Each row is a point on a landscape with many valleys, with its height.
From any point a ball rolls to the lowest of the 2 points nearest to it. It stops when none of these is lower. Distance is the straight distance between rows; heights are no part of it.
furam h=557: -15,-22,8,-26,-5,-40,-8,11,-10,15,4,26,-7,4,4,-16,17,1,-4,13,0,7,-4,-1,0,7,1,15,15,-11,-5
Kegok h=612: 19,21,5,18,25,14,14,-17,7,9,-3,-12,-8,-8,0,10,-8,-12,-15,1,-11,-17,-2,17,-15,4,-7,-9,-13,-2,-5
labar h=90: -13,4,9,-12,-7,5,6,-23,-10,5,1,-3,-3,22,4,-3,5,27,-23,-6,2,-8,-12,1,-15,-12,13,31,-8,-37,-11
mepu h=304: 9,13,10,1,-5,18,18,-12,5,-4,-4,-6,7,-7,6,-2,16,26,-12,-4,9,-7,-14,9,-7,6,-2,17,-26,8,7
Rabed h=342: 1,-12,3,-10,-20,-29,-11,5,-3,2,-1,5,5,-1,2,-18,9,-6,23,-6,9,15,14,19,9,-14,-4,-3,16,-9,-7
Babim h=590: 23,1,1,4,-6,3,-2,-13,18,-9,-9,-24,5,-8,-8,-3,-3,22,2,-9,5,-3,-8,25,-13,10,-4,7,-14,-17,-11
Nosaf h=316: 4,-2,2,1,-18,-21,-4,6,4,2,-7,-1,3,-1,-3,-15,8,-16,27,-3,4,15,13,12,11,-19,-7,-16,13,5,-2
Lut h=370: -13,-4,-4,-4,0,9,1,20,-5,-1,6,9,8,1,1,8,-3,-18,0,8,-5,-2,3,-23,9,5,-6,-18,4,37,17
bis h=511: -4,8,-2,7,2,-1,11,-7,-4,7,0,-4,-4,4,2,-1,-4,-9,2,1,-7,0,2,-4,4,-9,-8,-15,5,7,-2
ropen h=371: 2,-6,-6,8,4,13,-15,25,6,-11,-18,9,-4,-13,-8,16,-11,-27,24,6,-4,1,-7,-24,23,-2,3,-33,4,44,12
Zoka h=388: 3,1,2,10,-1,8,1,5,12,-12,-9,9,-2,-16,1,-1,17,11,16,9,11,6,-18,-16,7,4,2,-1,-9,32,9
kuvuk h=496: -7,-18,-3,-7,3,-18,-4,-2,-1,5,10,5,0,3,0,-4,7,-15,8,3,1,-1,6,13,-8,-12,2,-1,23,-19,-6
dola h=357: -16,5,7,-35,3,11,10,-22,-16,21,9,-13,12,12,-12,6,-6,18,-30,-7,-5,-7,9,1,-23,3,0,34,-15,-39,-2
Sodo h=583: -14,-14,6,-14,-3,-29,-3,7,-7,11,2,22,-7,2,0,-16,17,2,-3,14,2,11,-7,-16,4,11,-1,7,6,9,2
fika h=451: -6,-8,4,-1,0,3,-11,19,-1,0,12,8,14,-1,-3,3,1,-41,8,6,-4,-4,19,5,4,-11,-6,-21,28,17,14
kezot h=235: -11,19,5,-12,-10,-1,15,0,-1,5,-4,-6,6,-6,-2,-22,11,34,1,6,-6,16,0,-41,3,10,-7,19,-16,-1,1
pafir h=574: 20,-3,-13,20,-7,-4,-5,-8,4,-3,-9,-10,-8,-2,-1,9,-11,0,12,-19,8,10,14,27,18,-9,3,-5,-5,-3,-6
gez h=349: -10,8,-9,3,-8,7,18,5,4,-4,10,-21,6,13,0,-6,-2,7,-2,2,-8,-2,2,-20,-4,-12,-10,3,-1,-12,-2
zizo h=435: -1,-20,-1,5,-7,-16,-12,-1,-6,-11,-6,18,-16,9,12,-4,10,13,-4,1,16,-1,-19,4,6,0,27,15,-3,1,-1
lozus h=412: 6,25,2,9,4,4,13,-27,6,11,-14,-16,-14,-1,-4,-2,-11,12,-1,-5,-10,3,-10,7,-4,0,-13,-6,-14,-17,-18
lofed h=472: 5,0,-7,-3,23,-4,-6,1,1,3,11,-7,-6,0,4,7,-21,-3,-5,7,-18,-2,2,5,-9,24,-7,-12,5,-8,-7
Naf h=456: -7,16,10,2,-23,-2,5,4,-5,-2,-16,9,7,-6,9,-25,17,20,12,0,9,7,-9,-31,19,-14,4,4,-4,18,3
ruga h=580: 26,8,-9,20,3,-8,-6,-12,11,4,-18,-5,-16,-13,-7,14,-15,-1,15,-18,1,16,16,25,19,4,-1,-10,-12,11,-7
gapef h=416: -2,-11,-1,14,-13,6,2,9,9,-17,-12,-2,9,2,-8,-7,20,-8,8,8,13,-7,-14,-20,5,-21,7,-7,4,24,13
Kozo h=520: -20,-22,-1,-21,3,-30,0,10,-12,12,13,16,0,8,2,-6,11,-14,4,10,-5,0,6,-2,-2,-11,-2,4,23,-14,-2
tasu h=439: -4,20,-1,10,1,12,18,-18,-2,12,3,-19,-8,10,-2,0,-10,0,-8,-5,-10,-4,-1,4,-6,-17,-14,-1,-2,-30,-17
vod h=353: -1,10,-2,9,12,13,1,15,0,0,-1,4,3,-4,2,11,-12,-22,6,10,-14,-7,4,-23,10,5,-8,-29,10,36,12
vuzud h=591: -6,-25,4,-17,23,-10,-6,-9,5,2,19,17,2,-5,-6,6,13,-21,-4,4,4,-11,4,24,-31,-1,10,14,25,-28,-6
ginal h=417: -2,0,16,5,-14,8,-12,4,3,-9,-7,33,-4,-15,-6,-4,24,-4,5,5,22,13,-10,5,15,9,6,1,-5,44,18
muri h=527: 0,-10,9,-21,-8,4,0,-7,8,-2,16,3,17,-5,-4,-5,13,4,-11,-2,9,0,5,23,-21,18,-1,15,1,-2,8
gokur h=592: 31,20,-7,36,22,11,3,-12,12,1,-16,-13,-17,-10,-3,22,-16,-9,0,-15,-6,-5,9,24,10,-7,2,-9,-18,8,-5
dozus h=466: -4,-8,5,3,-5,6,-10,10,4,-4,10,16,1,-9,-7,4,5,-32,5,5,2,6,11,17,6,5,-4,-13,15,28,13
Vuduv h=519: -20,-8,-7,-12,12,-20,5,-1,-5,11,10,-1,-10,16,-1,-9,-3,2,-8,13,-13,3,-3,-20,-6,1,-1,8,8,-25,-7
sagik h=457: 0,-6,-12,8,6,15,2,6,-4,-17,5,2,-8,5,15,16,-2,7,-5,3,5,-3,-17,-2,3,6,10,0,-17,20,8
nifo h=378: -17,3,-10,-7,-15,9,16,14,-8,-2,11,-10,15,12,4,-1,-3,1,-1,1,-6,-1,9,-26,5,-9,-7,-1,0,10,11
Pev h=508: 5,-19,14,-28,-11,-19,-24,-8,-2,8,-2,14,-3,-12,-2,-7,2,8,-4,-4,7,12,-4,38,-4,28,-1,14,1,-9,-8
Lusud h=204: -8,-5,-9,-6,2,8,9,6,0,-6,24,-17,12,15,3,8,-6,-1,-3,-2,-9,-19,13,-1,-18,-19,-1,10,18,-38,-7
dulad h=284: 0,5,21,-11,-6,-4,-7,-10,-4,-3,-2,24,11,-8,9,-18,25,34,-25,3,14,0,-12,-7,-9,21,19,29,-15,4,4
disuk h=552: 1,14,-15,20,-3,14,9,9,2,-10,-15,-13,-13,0,4,10,-17,4,22,-3,-5,2,-12,-23,20,-15,-5,-18,-8,16,-2
Vafe h=438: 19,12,4,3,7,13,6,-22,-1,15,-3,-18,0,-7,-2,11,-18,-9,-6,-21,-2,-15,10,39,-17,-11,-9,-4,-2,-30,-14
rubi h=551: 14,-3,-4,12,-16,3,8,-7,10,-10,0,-19,7,2,1,-3,6,6,7,-12,12,-8,4,23,-6,-19,0,6,2,-17,-7
Mif h=380: 7,-2,-10,16,4,14,-8,14,4,-12,-14,8,-12,-14,3,22,-11,-9,23,0,3,6,-7,-7,23,2,6,-18,-8,41,11
Tefu h=444: 1,-18,-10,6,0,5,-11,13,5,-18,7,8,-9,-1,8,12,-1,-3,1,4,8,4,-10,8,6,15,10,-1,-5,23,8
Rubut h=155: 5,19,11,-10,12,21,20,-27,-2,20,-2,-17,4,-2,-7,3,-4,6,-32,-7,-5,-14,-11,16,-28,2,-9,12,-26,-23,-4
vul h=476: -2,-22,10,-14,-10,-23,-26,7,-2,4,2,29,-17,-10,-2,-4,10,-6,-2,5,8,16,-6,32,7,27,-1,12,4,5,-3
riso h=272: -9,3,-1,-26,-10,-2,3,-4,-7,3,4,-11,3,10,-1,-9,-8,37,-12,0,-8,11,-4,-17,-3,19,-3,22,-16,-18,-5
bul h=421: -5,-18,18,-33,-12,-15,-16,-12,-12,6,4,20,6,3,4,-8,12,22,-15,-5,10,-4,-5,21,-14,14,14,31,4,-20,-6
Sebof h=354: -14,-3,-5,-22,-2,2,10,3,-10,3,14,-2,6,9,1,3,2,22,-20,5,-6,4,5,-18,-8,20,1,24,-15,-2,10
pomok h=558: 7,11,-12,18,-11,1,6,12,11,-11,-13,-16,-2,-2,-4,-2,-6,0,29,-5,-2,6,0,-14,15,-17,-9,-22,0,12,-3
pazo h=450: -29,-15,-8,-19,2,-20,2,29,-17,12,11,6,9,19,-6,-5,1,-25,-2,16,-12,-1,10,-43,6,-19,-1,-7,16,0,11
ropa h=474: -22,-4,-12,-10,13,-11,4,29,-13,10,16,-1,3,13,2,-2,-16,-18,-4,16,-22,0,13,-40,4,2,-7,-9,16,-4,5
Zirof h=490: 2,6,-7,3,31,3,-2,-9,0,4,7,-16,-11,8,2,6,-21,3,-16,8,-18,-8,-10,-1,-15,15,-4,-4,-4,-27,-12
nukod h=158: 2,-8,-10,8,8,4,-1,11,2,-10,20,-12,11,8,7,9,-8,-14,3,-2,-4,-18,14,9,-12,-13,2,-6,26,-25,-5
deda h=332: 7,19,3,19,26,23,2,8,5,-2,0,4,-1,-8,7,19,-9,-17,-2,10,-15,-12,3,-10,3,9,-3,-22,1,36,12
gete h=459: 10,17,-6,8,24,-4,-3,5,3,4,3,-8,-11,-4,6,6,-27,-6,7,7,-25,2,8,-6,2,23,-12,-26,7,4,-9
fasuk h=523: -2,6,2,11,-12,6,10,-12,-7,3,-10,5,-4,-2,5,-2,8,0,2,-2,8,2,-4,0,12,-15,-1,-8,-5,22,7
Ribe h=433: 1,-18,-2,3,-14,-4,-19,17,9,-21,-1,17,-9,-9,3,-3,10,0,13,5,14,13,-12,4,12,17,9,6,-2,27,7
mer h=547: 4,-7,13,-26,-4,10,2,-10,12,-3,11,-6,25,-3,-10,-2,15,15,-22,-3,10,-8,0,19,-31,22,5,32,-13,-10,10
bup h=478: -5,-19,8,-37,-9,-12,-11,-12,-8,4,8,1,10,10,-1,-1,-2,23,-7,-6,1,-6,-2,19,-18,6,6,27,7,-32,-12
maz h=233: -6,12,16,-8,-9,0,2,1,-8,-6,-2,20,10,-10,11,-18,22,41,-16,5,10,3,-9,-29,5,15,14,28,-17,11,8
Govo h=495: -3,17,-7,9,6,14,14,-5,-4,2,-1,-11,-14,6,9,7,-14,9,-3,2,-13,0,-9,-10,7,-1,-10,-9,-12,3,-4
ropo h=386: -20,-11,-5,-8,-4,13,7,20,-8,-8,8,11,14,6,-5,9,9,-7,-10,12,4,-5,-3,-36,4,1,3,-3,-3,34,24
vem h=352: -7,6,0,-5,-7,-3,4,17,6,0,-16,2,4,-6,-8,-7,2,-15,30,9,-9,10,-4,-37,17,-13,-11,-28,2,34,8
Puz h=118: 6,5,-8,19,16,11,-5,10,-6,-5,14,-15,5,11,13,11,-21,-15,3,-8,-8,-21,19,8,-5,-19,-2,-11,27,-34,-11
feged h=596: -21,-13,7,-13,-12,-14,-1,13,-10,5,3,25,9,5,-6,-10,23,-1,-8,13,9,7,-1,-28,4,2,4,8,3,22,14
Mol h=404: -10,3,6,-18,-26,-19,0,3,-6,3,2,-2,8,11,7,-29,7,24,5,-4,-1,11,4,-12,2,-10,-2,14,6,-24,-12
fefe h=641: 7,8,13,-3,-6,-1,4,-20,4,8,-7,13,-3,-15,0,-8,13,5,0,-2,9,11,-1,21,1,16,-3,2,-9,21,3
zeren h=418: 8,-4,-15,25,18,-11,-6,6,8,-7,-2,-12,-12,5,0,3,-16,-15,11,3,-7,-3,1,0,5,-5,3,-19,14,-13,-9
Tiban h=434: -13,-20,0,-6,-5,-6,-20,30,-8,0,2,18,7,5,-7,3,0,-47,7,9,-3,-2,6,-7,15,-13,1,-26,27,20,15
dubud h=336: -2,2,7,-3,-18,-12,-3,13,7,-1,-11,4,8,-6,-8,-16,12,-18,28,3,0,15,7,-9,15,-13,-8,-21,9,29,8
bori h=536: 16,-4,2,27,-3,10,1,-10,9,-13,-12,4,-6,-9,-1,5,19,-1,-2,-7,23,-3,-10,22,5,-9,15,9,-15,20,8
regu h=543: -1,-19,-7,0,-3,-12,-6,-10,-4,-7,2,-2,-15,19,9,2,-4,14,-4,-3,6,-5,-13,12,-6,-9,20,15,3,-29,-12
luk h=328: 9,8,9,10,-7,11,6,-6,7,-13,-10,2,1,-10,9,-8,21,32,-1,-1,13,-2,-18,-4,0,4,8,17,-19,11,3
dova h=364: 10,13,-3,13,-8,14,9,-11,6,-10,-10,-19,-11,4,5,-2,-1,28,0,-8,2,-2,-18,3,4,-7,-1,11,-22,-14,-10
Lak h=311: -16,9,-3,-3,-15,-2,16,4,10,-5,9,-21,4,19,-8,-18,7,18,-1,2,-7,2,0,-30,-9,-17,-3,20,0,-35,-10
nif h=419: -13,-23,-2,-9,-12,-6,-13,27,-3,-5,-7,11,11,5,-8,-5,5,-34,13,10,1,2,-5,-25,13,-16,2,-26,13,25,16
pon h=408: -9,-7,19,1,-14,0,-19,17,3,-15,-9,40,0,-16,-6,-13,31,4,5,11,24,9,-20,-16,13,10,12,9,0,38,15
Zeg h=381: -6,-19,-13,9,5,-2,-14,24,-4,-9,-17,12,-10,-3,-3,9,-10,-26,15,9,-1,1,-17,-26,25,-4,9,-27,5,30,8
Gakes h=605: -25,-9,6,-7,3,-8,10,4,-15,10,4,25,10,8,-15,0,27,-4,-23,17,12,1,3,-32,-3,2,6,9,-3,24,21
Bez h=397: -2,2,13,6,-9,4,-7,8,5,-15,-12,24,5,-18,5,-13,28,20,8,8,19,5,-20,-25,9,4,13,10,-6,32,11
bobub h=575: -10,-23,6,-26,16,-14,-2,-11,5,6,18,11,6,2,-6,4,13,-3,-13,7,4,-10,2,10,-32,5,12,23,14,-28,-3
Runam h=510: 10,15,0,-11,2,9,5,-9,8,6,9,-29,15,-3,-10,3,-19,6,-2,-11,-14,-8,11,20,-21,10,-24,-8,2,-30,-11
gola h=345: 11,14,0,22,-8,10,8,-9,6,-10,-21,-7,-13,-7,9,-5,7,29,9,-5,10,3,-20,-5,12,-10,4,10,-20,6,-5
Vilas h=463: -8,2,3,2,-20,-4,-3,13,-5,-5,-25,13,-2,-6,5,-16,10,8,22,4,10,8,-20,-41,25,-17,8,-7,-3,27,4
piti h=314: 15,11,3,24,28,20,-13,14,9,-10,1,7,-6,-12,6,21,-15,-25,1,6,-10,-5,5,6,6,19,2,-20,4,34,12
vabon h=445: 13,26,0,23,25,4,5,2,8,5,-2,-15,-6,-1,2,3,-22,-14,5,6,-22,-9,10,-7,-2,5,-13,-25,12,-1,-9
Vebok h=479: 3,15,-10,23,10,21,7,4,-7,-4,4,-16,-9,12,14,13,-22,-5,-5,-4,-11,-12,0,-3,7,-10,-2,-13,0,-5,-5
Sidoz h=584: 27,6,-6,14,-9,3,-4,-7,17,-13,-14,-17,-4,-13,-5,2,-4,22,15,-13,9,9,-2,20,6,10,-3,3,-17,-2,-7
vegot h=615: -20,0,4,-2,7,-4,17,-9,-13,13,4,15,4,9,-8,-4,24,4,-25,12,8,0,-1,-26,-9,-3,4,13,-7,7,14
Bofer h=400: 13,-16,4,-15,-12,-8,-16,-14,0,5,-1,4,3,-13,-3,3,-2,-3,10,-18,14,7,14,49,-4,2,0,7,10,-19,-10
Piv h=530: 7,-6,-2,21,-10,0,-1,-9,-1,-6,-15,7,-9,0,5,0,10,2,4,-6,18,3,-7,8,15,-15,13,0,-6,18,5
Mida h=261: -4,12,16,-31,10,13,10,-29,-7,25,-2,-17,13,1,-14,0,-6,11,-31,-10,1,-11,-4,14,-34,5,-6,23,-19,-33,-4
putum h=458: 0,-13,4,5,4,-4,-8,-8,-5,-10,-2,22,-12,6,10,2,18,14,-16,5,17,1,-24,10,-4,10,24,14,-16,12,5
Savu h=432: 20,12,-6,33,26,-1,-1,-4,13,1,-3,-15,-9,-4,-1,5,-14,-18,4,1,-11,-10,7,9,-1,-2,-4,-19,10,-9,-10
Mogut h=494: -25,4,-13,-5,10,-14,9,13,-8,11,8,-5,-9,15,-1,-8,-12,-6,-2,14,-20,8,2,-37,5,-5,-8,-7,9,-14,-4
geta h=441: -6,7,9,-4,-30,-13,3,3,-5,-3,-6,4,10,3,11,-31,16,19,7,-2,6,8,-2,-18,11,-12,2,8,4,1,-2
gos h=585: 26,10,-8,31,13,0,-5,-8,16,3,-16,-3,-13,-14,-9,17,-11,-20,11,-13,-1,6,18,23,15,-3,2,-15,-3,17,-2
kopam h=411: -2,-20,-13,11,-5,-20,-10,6,-3,-8,-11,6,-20,7,8,-5,-3,3,9,2,9,6,-14,-4,17,-6,15,0,2,0,-6
vana h=356: -5,-9,25,-24,-10,-16,-15,-11,-9,6,4,31,7,-6,3,-17,23,18,-22,1,14,2,-5,12,-11,23,13,29,-3,-4,0
rara h=377: 11,-12,7,-10,-22,-20,-16,-8,1,3,-4,8,1,-9,2,-13,7,2,14,-15,13,14,12,35,6,1,0,8,9,-11,-9
Suros h=632: 16,18,10,3,3,7,13,-26,7,12,-11,1,-6,-14,-1,4,4,2,-2,-9,2,1,-2,26,-6,11,-5,-4,-19,12,-1
lutir h=259: 10,20,13,-5,-2,21,27,-21,1,11,-4,-10,8,-6,-1,-1,11,16,-22,-10,3,-11,-7,18,-15,3,-9,14,-30,-4,5
Doza h=582: 15,-1,6,-9,-1,12,-1,-18,9,-3,-4,-22,11,0,-6,1,-4,20,-13,-10,5,-13,-13,29,-23,8,-3,16,-18,-24,-7
Rit h=188: -5,14,9,-12,-3,1,7,5,-1,0,-7,13,3,-17,8,-11,15,37,5,10,4,14,-11,-34,5,20,-1,18,-17,19,7
nibez h=398: -19,-16,4,-6,-12,14,0,21,0,-11,-4,15,21,1,-16,0,21,-13,-2,12,10,-2,-7,-40,3,-9,6,-8,1,37,27
zipop h=449: -9,-9,3,-23,-13,-19,-2,-8,-6,7,6,-1,5,8,2,-16,2,17,2,-3,-1,4,4,6,-9,-4,-2,14,11,-29,-11
Numup h=262: -14,1,-5,-9,-11,2,12,-1,5,-6,16,-21,6,21,-5,-4,0,15,-4,-3,-8,-8,4,-10,-17,-21,0,19,7,-46,-13
ribim h=566: 8,1,8,-16,1,13,10,-13,13,-3,3,-21,19,-2,-10,-2,7,23,-18,-1,0,-12,-9,10,-28,16,-3,23,-21,-15,1
kunum h=169: 8,4,0,6,29,9,-10,-1,-16,7,14,0,2,0,17,13,-20,-19,3,-10,-8,-22,22,18,-8,-14,1,-7,33,-35,-16
tegi h=623: 14,15,7,-2,13,7,13,-23,9,14,-3,-9,1,-12,-6,4,-4,-5,-12,-3,-6,-5,0,23,-20,15,-11,-7,-11,-1,-2
feku h=253: 5,-6,-2,2,16,4,-11,0,-12,5,16,8,-2,0,14,17,-15,-21,-6,-2,-3,-9,14,27,-2,6,1,-9,17,-4,-2
nad h=539: 17,8,-22,21,1,7,-4,8,4,-14,-3,-19,-12,0,6,15,-29,10,15,-12,-6,4,3,5,16,5,-5,-16,-10,-2,-10
gali h=475: -3,-7,-1,-16,1,-13,1,-12,1,8,8,-10,4,2,-3,-9,-2,2,4,-3,-3,1,6,14,-16,-5,-8,2,13,-35,-15
vabi h=448: 4,-19,7,-3,-15,-17,-24,11,9,-12,-4,22,-11,-12,0,-12,12,1,9,2,14,18,-6,19,11,22,8,12,4,14,1
gul h=355: -18,13,6,-9,-26,-8,9,3,-2,0,3,-10,9,16,-1,-30,12,24,-2,-2,-3,8,5,-30,0,-19,2,24,1,-30,-9
Gak h=563: 6,-8,-11,7,-17,-9,-3,-3,-3,-5,0,-10,-3,7,6,-1,-5,4,14,-13,8,4,8,19,7,-18,1,-2,8,-18,-10
zal h=405: 16,-10,-20,33,24,-13,-14,7,11,-8,-10,-5,-19,-3,-4,10,-18,-16,12,-1,-1,5,3,5,18,1,10,-17,6,-3,-5
Ligoz h=420: 15,1,5,-10,0,2,-3,-22,2,13,1,-8,7,-12,-5,7,-11,-10,6,-22,4,-2,17,46,-13,-2,-10,-4,6,-24,-12
sof h=430: -24,-13,-7,-12,-8,-12,7,13,-14,5,8,2,11,18,-3,-8,8,-15,1,9,-3,-2,7,-29,3,-28,1,-4,17,-2,9
pidop h=392: 5,-17,-16,24,21,-7,-18,18,7,-10,-13,7,-22,-5,-2,13,-13,-22,12,7,-1,5,-9,-7,23,4,14,-21,6,21,5
zadu h=522: 16,16,-8,7,5,7,-3,-5,3,0,5,-25,3,0,-2,9,-26,1,3,-10,-14,-7,14,18,-7,6,-17,-17,6,-27,-15
bomav h=544: 19,-7,1,22,-8,5,3,-9,14,-11,-5,-7,1,-5,-1,1,13,-2,-1,-9,18,-8,-2,28,-6,-12,8,11,-5,-1,0
nog h=389: 18,27,-1,23,5,20,16,-15,9,-2,-14,-24,-16,-3,-2,10,-12,16,0,-8,-9,-4,-15,10,3,-6,-12,-2,-25,-13,-14
Zele h=546: 8,3,-23,23,8,5,-4,15,-1,-13,-8,-10,-19,2,11,15,-28,0,17,-2,-5,2,-7,-13,21,0,4,-20,-4,8,-5
liko h=376: -2,10,-4,-1,-3,5,12,9,10,-7,-4,-6,1,-10,1,-3,2,14,20,8,-3,8,-8,-27,5,6,-10,-6,-7,23,4
pir h=410: -11,2,-2,-20,12,9,13,-8,-8,6,16,-11,9,12,-4,10,-2,15,-30,6,-9,-4,6,-9,-19,17,1,23,-18,-14,9
pemul h=407: -19,-8,-3,-13,-12,-4,13,6,-8,3,15,1,17,13,0,-5,14,-4,-4,4,2,-4,14,-16,-5,-16,-1,9,12,-2,12
fise h=294: 2,-12,-8,6,-14,-12,-11,16,-2,-3,-3,0,3,2,-2,0,-3,-28,24,-7,4,8,17,13,18,-24,-2,-22,19,9,3
sene h=514: -3,-9,-8,-1,16,-2,-1,-14,-4,1,5,-8,-12,15,6,7,-11,6,-15,3,-5,-9,-13,10,-14,-2,8,7,-2,-31,-11
duren h=269: 15,-7,-7,17,1,-4,-15,9,5,-2,3,1,1,-6,-5,10,-10,-31,17,-13,3,5,28,30,14,-12,2,-17,19,3,0
roter h=165: -18,11,1,-18,-16,-8,5,7,-7,2,0,-2,0,7,0,-21,1,38,-5,5,-8,15,-4,-43,5,14,1,27,-14,-14,-6
zirut h=659: -13,-2,17,-10,2,-11,2,-9,-6,13,6,35,3,-7,-10,-9,29,-1,-19,11,15,9,-1,-3,-8,17,1,9,-3,22,12
zir h=215: 12,1,1,7,17,9,-13,1,-13,7,13,5,4,-4,15,17,-18,-27,4,-14,-4,-14,30,32,-1,-5,-1,-11,26,-14,-7
Pov h=363: -9,14,-2,-7,-8,-4,11,14,4,2,-12,-2,2,-8,-3,-12,0,7,29,8,-8,15,-5,-44,13,-6,-13,-15,-4,25,3
muge h=531: 14,19,-15,16,-1,11,1,2,4,-10,0,-28,-7,3,1,12,-29,11,9,-12,-13,0,4,8,2,6,-14,-16,-6,-21,-16
lisi h=600: 33,25,1,26,24,17,8,-19,6,8,-13,-15,-13,-9,1,19,-16,-12,-13,-12,-8,-14,1,31,-7,-2,-1,-6,-24,-7,-8
rul h=509: -4,-3,8,-16,-3,8,3,-2,4,3,19,10,11,-10,-3,3,7,-11,-9,3,0,5,13,21,-11,23,-10,3,2,15,12
lilak h=393: -6,-14,-13,11,-2,-15,-6,12,-6,-4,-14,5,-15,6,4,-3,-6,-12,12,6,3,3,-15,-18,21,-13,9,-16,6,11,0
Ges h=258: -20,9,5,-23,-8,15,10,-18,-12,11,9,-15,3,22,-4,2,-7,24,-25,-8,-8,-1,-1,-3,-12,-6,-2,30,-12,-42,-9
deva h=290: 15,7,0,20,23,13,-16,8,-7,-1,8,4,-4,1,17,18,-23,-21,-6,-1,-8,-9,15,18,6,16,4,-17,10,14,3
fazod h=650: -4,0,15,-8,6,-3,-2,-13,-1,9,2,29,-7,-11,-6,-2,19,-3,-13,7,10,11,-9,13,-6,26,-1,3,-10,25,8
riz h=487: -3,3,3,-15,15,8,6,-7,-6,11,17,4,8,-2,2,10,-3,-6,-21,6,-10,-3,11,10,-14,26,-7,1,-4,6,8
Lop h=409: -9,-18,-1,3,-7,11,-7,18,6,-14,-12,10,10,0,-15,1,16,-22,8,13,7,-5,-16,-33,9,-15,7,-20,7,33,20
Timak h=548: -19,-19,1,-20,12,-26,3,-5,-4,12,13,13,0,11,-8,-6,14,4,-15,14,-3,-1,2,-15,-19,2,10,22,12,-23,-1
Sube h=455: -4,9,1,-15,22,14,9,-11,-9,13,18,-11,9,5,2,11,-13,2,-29,4,-14,-9,10,3,-20,18,-7,6,-9,-13,5
bopag h=431: -15,-11,-5,-14,-12,-5,-5,32,-5,-4,-5,-3,16,9,-8,-8,-4,-31,17,9,-9,1,1,-42,13,-18,-4,-31,10,21,12
bas h=462: 0,25,-4,27,3,18,15,-5,-3,5,1,-19,-9,13,4,8,-17,-11,-4,-5,-13,-13,4,-1,6,-24,-11,-14,5,-16,-10
vuzog h=247: 25,0,-5,21,13,5,-17,2,1,2,6,-3,2,-9,3,21,-21,-28,8,-19,2,-4,36,38,8,-5,2,-12,20,-8,-4
buzu h=387: 9,1,-2,20,9,7,-8,0,6,-3,-12,13,-15,-13,-3,17,-4,-16,10,0,2,8,0,9,19,4,6,-15,-6,39,8
gib h=493: 0,8,2,-18,2,0,11,-14,2,14,12,-17,12,-1,-7,-4,-8,1,-2,-6,-10,-1,14,11,-19,2,-19,0,7,-29,-10

For each start below, name the point where the ball stops.
sene: ropen
vegot: Puz
muge: Puz
Babim: roter
Timak: Puz
gos: Rubut
geta: Puz
Govo: Rubut
fazod: Rubut
Sidoz: Rubut

For each start below, name every point that the ball comes to, in order.
Zele: nad > muge > zadu > Runam > gib > gali > zipop > Mol > gul > Lak > Numup > Lusud > nukod > Puz
vuzud: kuvuk > gali > zipop > Mol > gul > Lak > Numup > Lusud > nukod > Puz
bobub: Timak > Vuduv > Mogut > ropa > pazo > sof > pemul > nifo > gez > Lak > Numup > Lusud > nukod > Puz
fasuk: bis > Govo > Vebok > bas > tasu > lozus > nog > dova > gola > luk > mepu > lutir > Rubut
